Each row is a point on a tangle of strands that fork and nearly touch. The rows are in no order.
(in the rows, 128 means zero)
Points whose rows are less than 123 apart are linked; no others are. Some points are linked to none.
tus: [141 112 124 156 175 133 160 104  45 139 192 125  92 133 163 138  94 143
  99 143 112  84 122  89 142  90 160 102  65 121  80]
Raru: [137 132 124 132 128 149 113 166 128  83 170 134 151 115  98 136 122  80
 147 170 158 115 145 160  99 168 137 152 126 138 146]
tez: [143 119 111 118 116  93 111 133 153 144  43 123 146 182 115 109  95 118
  97  69 124 143 166 139 127 101 135 108 159 105 148]
vuka: [159 111 110 124 166 151  97 124 156 140 125 181  87 170 117 129  70  98
  72  92  87 165 115 137 122 108 210 100 118 114 124]
soga: [107 116 132 108  85 131  93 139 114 143  86  79 137 134 178 157 137  92
 130 146 149 156 171 157  82 119 112 104 127  82 140]
gal: [118 132 110 131 123  98 149 126  35 123 189 150 162 115 146 116 109 120
 109 181 136  29 135 102 147 104 148 183  90 134  95]
vovib: [126 151 176 120 112 108  85 147 107 104 180 138 211 115 130 126  81 161
 140 136 159 166  84 145 112 162 115 154 107 174 117]
baz: [151 152 111 155 124  91  40 137 167  86 164 156 161 187 106  99  71 144
  89 112  81 158  96 142 142 150 126  91 135 144 139]
menik: [172 131 160 137 108 113 156 130 153 115 100 142 174 101  97  94  89 203
 136 115  78 135  99  82 176 148  87 151 152 144  90]
vima: [126 102 120 118 172 135 182 109 117 120 125 153  40 110 147 127 132 106
 116 127  54 117  87  99 158  96 187 119 120  95  85]
Koduf: [144 131  97 170 121 161 124 127 207 121 140 105 119 137  68 101 172 108
 152 126 161 132 191 130 106 150 107 154 131 139 160]
luvug: [175 118 127 131 106 125 104 162 200 105 124 130 173 117  96 107 102 191
 132 146 152 150 131 129 117 164  80 194 173 178 118]
Lusal: [124 110 115 126 153 139 130 120  19 162 211 108 125 131 159 146 121 156
 131 138 133  94 117  91 132 100 147  72  55 136 108]
vetor: [ 77 145 184 123 121 106 129 119  88 159 133 119 138  85 156 165 175 133
 176 166 171 115  96 132 131 155 110 174 139 143 165]
gimat: [101 117 158 145 198 133 175 106  87 123 168 128 107  96 120 134 150 116
 144 139 134  92 112 115 155 119 147 181 132 134 129]
resi: [143 145 166 143 109 105 138 130 128 116 103 133 179 132 110 114  90 164
 123  97  93 131  96 111 165 134  88 116 138 133 116]
mim: [123  95 130 120 182 133 175  94  83 124 157 144  61 121 185 139 118 121
  96 144  87 111  96 101 149  84 166 128  99 113  67]
kirir: [175 131  95 127 131 152 146 138 125  87 114 129  86 127 129 148 104 111
 128 166  90 107 161 138 122 121 150  54 102  64  73]
zuded: [ 90 135 128 110 129 121 129 112  78 130 119 134  84 101 198 143 167 104
 172 155  92 113 101 128 133 114 141 106 146  65  99]
tiso: [ 91 102 129  71 100 137 111 143 126 148  90 105  98 108 183 163 166  77
 123 140 132 189 129 161  84 114 145 104 128  97 129]
lezez: [103 114 123  93 140 126 140 121  67 127 158 147  76  90 203 152 170 113
 169 192 120 115 121 127 125 120 158 121 114  85  78]
dume: [122 131 158 140 148 132  98 135 142  77 184 137 170 137 103 124  85 142
 127 132 161 151  93 160 134 158 130 169 122 175 142]
Fel: [177 129 101 137 122  96  52 131 207  79 139 155 154 172  87  81  89 161
 100 137  80 164 120 127 170 156 110 133 157 153 144]
gele: [150 119  71 119 140 169 162 123 189 131 107 127  62 110  91 118 191  87
 136 121 102 148 149 140  91 120 154 103 135 100 116]
basi: [181 114 128 129 146 167 130  97 171 106 108 132 161 154  73 107  87 151
 128 116 124 126 144  87 207 132 118 166 113 156 153]
bol: [148 110 109 131 173 191 174 115 159 125 127 112 101 125  88 130 143 107
 140 146 131 108 170 109 147 110 136 158 131 123 134]
mup: [171 119  93 133 137 157 128 129 141 111 103 131 107 159 120 141  85  97
  98 127  91 129 164 139 118 111 150  69 111  86 104]
nuveb: [141 121 105 138 147 124  93 103 192 127 111 180 116 150  66  90 132 160
 118  70 120 162 130 136 198 166 161 144 153 173 186]
ves: [108 100 121  87 167 173 192 114 175 155 118 130  75 123 110 129 170  99
  91  91 123 159 108 116 120  81 152 159 133 153 133]
futo: [100 128 151 135 163 153 107 142 122  96 186 127 143 114 109 145 126 102
 144 138 178 150 122 163 115 160 153 165 122 163 157]
fola: [159 112  92 117 144 111  85 116 171 135  73 150 122 192  99  96  83 116
  97  81 109 147 164 131 150 112 170 117 146 118 162]
bev: [132 149 158 128 123 116 152 129  85 129 149 112 199 132 137 126  86 159
 118 145 156  85 117 102 127 103  81 160 105 149 119]
zov: [135 110 140 145 195 166 169  98 131 119 141 130 108 122  83 127 123 114
 136 126 114 116 131 102 176 112 151 159 123 134 130]
seveb: [135 126 103 132 114 146  74 140 107 117 156 106 160 172 139 141  89 110
 104 119 137 149 152 150  98 127 114  56  97 122 130]
Mavo: [104 122 147 128  95  99 116 125 133 147  58  87 162 156 151 142 107 135
  96  86 153 149 151 150 122 100  99 120 150 117 155]
Rulil: [153 147 160 144 118  95 166 144 129 109 116 134 156  87 111  97 118 181
 168 156  90  83  92  77 161 144  84 186 154 131 100]
pag: [ 80 128 191 133 119 105 122 118 115 135 101 126 163 114 137 154 125 158
 117  93 155 172  94 172 153 144 122 135 151 152 160]
kel: [135 151  99 120 102 135 140 131  65 120 137 128 107 131 191 141 132 133
 163 181 115  67 151 121 121 107 118  61 102  62  74]
gade: [112 125 144 104 146 151 134 130  67 126 160 122 138 114 165 155 110 102
 132 175 151 125 154 139 110 113 145 115  94 114 106]
Tinek: [ 82 129 143 132 175 144 166 100 169 169 120 131  91 108 100 132 179 120
 115  63 149 173 117 130 129 105 141 159 151 166 150]
biziv: [121 124  93 191 106 115  90 124 227 117 141 118 114 151  90  86 182 131
 135 112 162 156 186 134 113 156 103 145 148 159 179]
sipug: [ 99 127 127  94 157 123 153 130 116 134  98 152  70  98 142 134 148  84
 126 103  67 144  82 134 122 109 180 108 145  98 114]
geb: [105 152 160 145 129 105 157 103  78 140 127 115 165 145 168 128 108 162
 132 121 124  80 103  94 168  90  75 132 129 120 121]
teme: [159 123 165 131  86 114 141 163 168 135 100 117 177  89 118 131 116 187
 135 154 159 124 110 132  98 171  67 194 171 171 124]
mimak: [150 131  98 139 114 148  65 140 118 118 185  97 180 189 119 127  81 146
  97  95 142 139 109 133 105 127 105  70  96 164 150]
zuse: [157 125 120 136 137 148 124  99 178 114 102 151 138 132  58 101 130 146
 138  87 108 144 136 106 203 158 133 149 139 154 168]
rivu: [147 137 153 136 125 113 135 106 136 144  78 149 170 168  88 107  73 173
  98  64 103 136 118 114 194 120 125 117 127 139 138]
mera: [190 126  79 130 120 131  96 118 156 126  89 144 127 191  92 108  79 102
 103 100  73 128 171 118 141 118 157  69 126  83 133]
limap: [ 80 130 141 110 126 141 126 128 132 156 108  99  92  86 152 166 198  88
 147 129 143 162 119 151  83 131 131 129 143 116 153]
Vupav: [ 77 149 166 169 149 142 160 105 162 168 140 116 103  97 111 143 187 130
 129  88 180 163 137 140 105 138 112 161 143 172 158]
nagob: [ 97 148 184 142 138  87 127 126  57 110 166 127 158  91 145 119 116 133
 156 141 113 118  82 111 159 148 122 141 111 127 119]
numin: [146 122 106 172  87  94  80 151 210  99 119 109 134 139  94 105 172 128
 147 132 142 151 138 151 100 179  84 145 174 155 168]
Nol: [131  93  93 107 157 144 108 118 192 142  82 137  96 165  96 111 121 113
  97  80 133 164 156 133 139 105 176 145 150 139 161]
neb: [131 130 124 131 107 149 153 133 150 134  70  71 123 133 134 144 155 113
 147 159 142  89 166 134 112 106  88 149 159  80 152]
kipa: [122 102 106  68 136 138 159 150 149 129  94 160  62 114 135 132 156  72
 100 105  86 160  84 156  89 119 178  97 128 111 115]
vepo: [ 81 124 148 156 161 146 108 126 161 117 169 123 117 115 106 141 152 120
 130  99 180 175 119 168 116 152 139 158 144 172 168]
gizo: [149 147  98 169 109 152 138 117 192 141 107  89 103 121  87 104 202  97
 160 131 146 124 179 138  78 146 106 122 144 100 145]
lezuz: [ 96 133 125 100 105 123 114 123  97 176  90  90 150 159 167 149 108 128
  89  77 144 153 140 133  99  73 116  78 121 114 138]
peto: [137 134 134 118 128  94 129 121 129 177  58 138 157 185 110 105  76 163
  87  42 130 135 142 125 147  95 131  96 136 128 156]
Fabag: [130 101 116  63 120 142 156 144 134 119  98 159  71 126 169 155 134  86
  83 134  95 163  95 153  99 103 163  73  90 112  85]
Gimif: [137 158 134 159 124 139 174 125 158 145 115 115 126 107  89 114 187 135
 175 157 143  61 143 102 127 135  80 176 147 127 154]
nupo: [135 105 112  70 117 158 144 137 114 133 124 133  91 139 186 167 111 110
  73 141 129 164 125 136  90  87 144  61  69 133  75]
repov: [124 132 115 114 114 161 139 169 112 113 156 127 125  92 112 162 148  82
 140 192 180  92 177 160  83 149 161 159 118 132 139]
Zute: [162 150  97 162 119 121  57 140 129 104 185 133 155 185 101 117  70 128
  95  86  86 135  91 117 122 150 130  50 106 138 137]
vaba: [ 88 141 202 135 128  99 132 111  78 129 133 129 166  89 152 150 136 154
 152 130 139 140  77 136 162 146 106 151 134 141 143]
nemig: [141 169 158 111 110  92  95 163  86 107 171 145 202  81 124 116  84 144
 154 153 126 131  86 103 101 161 122 156 107 162  88]
Mul: [150 124 124 134 138 162 151 134 148 107 103 100 140 139  99 128 120 106
 142 151 123 103 163 132 136 115 107 141 136  98 135]
pebu: [109  95 117 152 123 108 108 119 200 137 109 158 124 150  92  95 157 184
  98  72 158 175 140 164 168 154 147 147 171 186 190]
lerap: [146 113 136 152  62  79  74 156 181 103  91 120 162 127 131 120 139 161
 127 133 135 173 104 161 108 191  80 140 188 161 145]
zikep: [114 158 163 125 110  74 109 148  42 123 196 137 183  86 140  96 106 143
 157 156 117 110  80  83 132 145 131 145  82 143  98]
Faber: [124 130 124 142  96 147 134 144 162 146  92  57 101 112 128 144 187  99
 155 155 163  98 169 144  67 141 101 144 148  93 160]
Gud: [124 116 114 116  96 144  73 149 113 110 137  98 151 147 164 147 109  91
 125 155 153 165 176 164  86 136 123  81 107 103 129]
Ven: [113 150 116 134  83 106 115 124  41 139 165 132 126 137 201 117 142 127
 192 173 115  68 126  95 134 122 115  91 107  67  89]
boti: [ 90 158 138 150 105  93 131  98  57 139 131 122 131 144 200 122 131 139
 176 125 103  70  94  92 162 106  92 116 142  82 107]
Vusaz: [122 128 114 139 179 149 184 131 104 124 172 135  79  79 118 133 175  98
 156 169 139  84 144 126 112 130 153 153 124 123 114]
zesug: [134 114 125 132 103  60  86 134 165 119  83 171 162 182 109  86  99 172
  93  78 116 164 126 163 160 158 132 114 175 150 163]
daba: [123 117  93 135 135  98 155 118  40 115 186 157  92 124 180 123 129 127
 129 178 139  33 151 109 155 114 158 169 103  95  63]
zuv: [ 95 146 119 102 112 112 126 121  67 145 114 141  89 115 194 133 134 109
 139 119  68 121 104 114 131  99 155  51 115  65  86]
tuko: [ 86 131 176 133 103 115 111 132 128 154 104  92 128  93 141 170 173 117
 158 136 169 143 119 156 105 173  99 147 147 135 178]
lalu: [117 167 164 166 109 113 176 123 152 173 127 118 125  92 105 130 184 148
 156 156 174  72 125 113 103 162  71 183 143 165 157]
likav: [141 102  90  98 166 180 153  96 193 155 100 141  75 142  86 115 144 103
 104  86 118 160 144 109 142  99 173 152 126 150 149]
Mazib: [164 154 135 142 121 122 164 155 156 114 129 132 155  85  70 104 150 141
 175 159 121  78 118  95 132 155  89 190 148 144 133]
vunib: [ 99 112 154 143 127 105 134 125 161 142  83 148 134 132  99 128 145 164
 108  59 152 171 113 175 156 153 138 141 176 162 173]
Duv: [121 157 108 122  96 126 119 129  81 138 108 112 123 132 168 134 127 111
 140 128  78 104 131 121 119 109 114  38 120  62 104]
Kanu: [130 150 179 117  94 108 139 151 112 132 126 117 200 107 136 137  95 163
 127 160 173 102 114 123 109 136  79 186 130 164 129]
Gezel: [183 129 118 133 134 131  88 141 203  80 151 157 167 135  80  92  80 179
 131 139 107 154 114 112 158 164 102 173 155 170 115]
sedi: [136 129  98 126 142 177 173 156 146 120 154 121  79  90 112 149 176  91
 145 174 169 104 180 153  71 134 149 141 117 126 115]
lemas: [119 126 107  99 130 155 138 120  92 168 112 112 119 149 170 154 107 116
  83 102 114 139 131 122  98  72 132  57  98 113 104]
kodub: [118 118 108  93 136 157 125 130  51 171 183 118 118 132 174 168 136 146
 132 150 142 137 135 103 116  93 146  42  59 127  94]
maki: [118 112 101  92 139 108 148 113  48 128 177 162  83 123 212 151 147 136
 139 192 158  81 152 112 129  97 154 143  92 104  48]

A fork is a point with three links, a tip a point with one. Leave the first point through the second and follow the links. Name the first fork or tip that comes.
boti / geb => vaba
Gimif / Mazib => tez
lerap / numin => futo
kel / Duv => gal
tez / Mavo => kodub
sedi / Vusaz => lerap

A fork is a point with three links. Follow the links from the first point to the second and name the forks in between, in order.
mera / Gud => fola, futo, vaba
Tinek / Fabag => fola, tez
Faber / pebu => futo, vaba
seveb / nemig => vaba
kirir / nagob => fola, futo
peto / tuko => tez, fola, futo, vaba
pag / mup => vaba, futo, fola
Gezel / ves => vaba, futo

Follow the links from the first point to the second, and from the first to the third. Name the last point that the two ways share.
nuveb / lemas / repov => futo
pag / sipug / numin => futo
Fel / repov / nuveb => vaba
mim / Vupav / rivu => tez
Fabag / kirir / pebu => fola
mera / basi / mimak => vaba
mup / Gud / mim => fola
tus / Rulil / kirir => tez
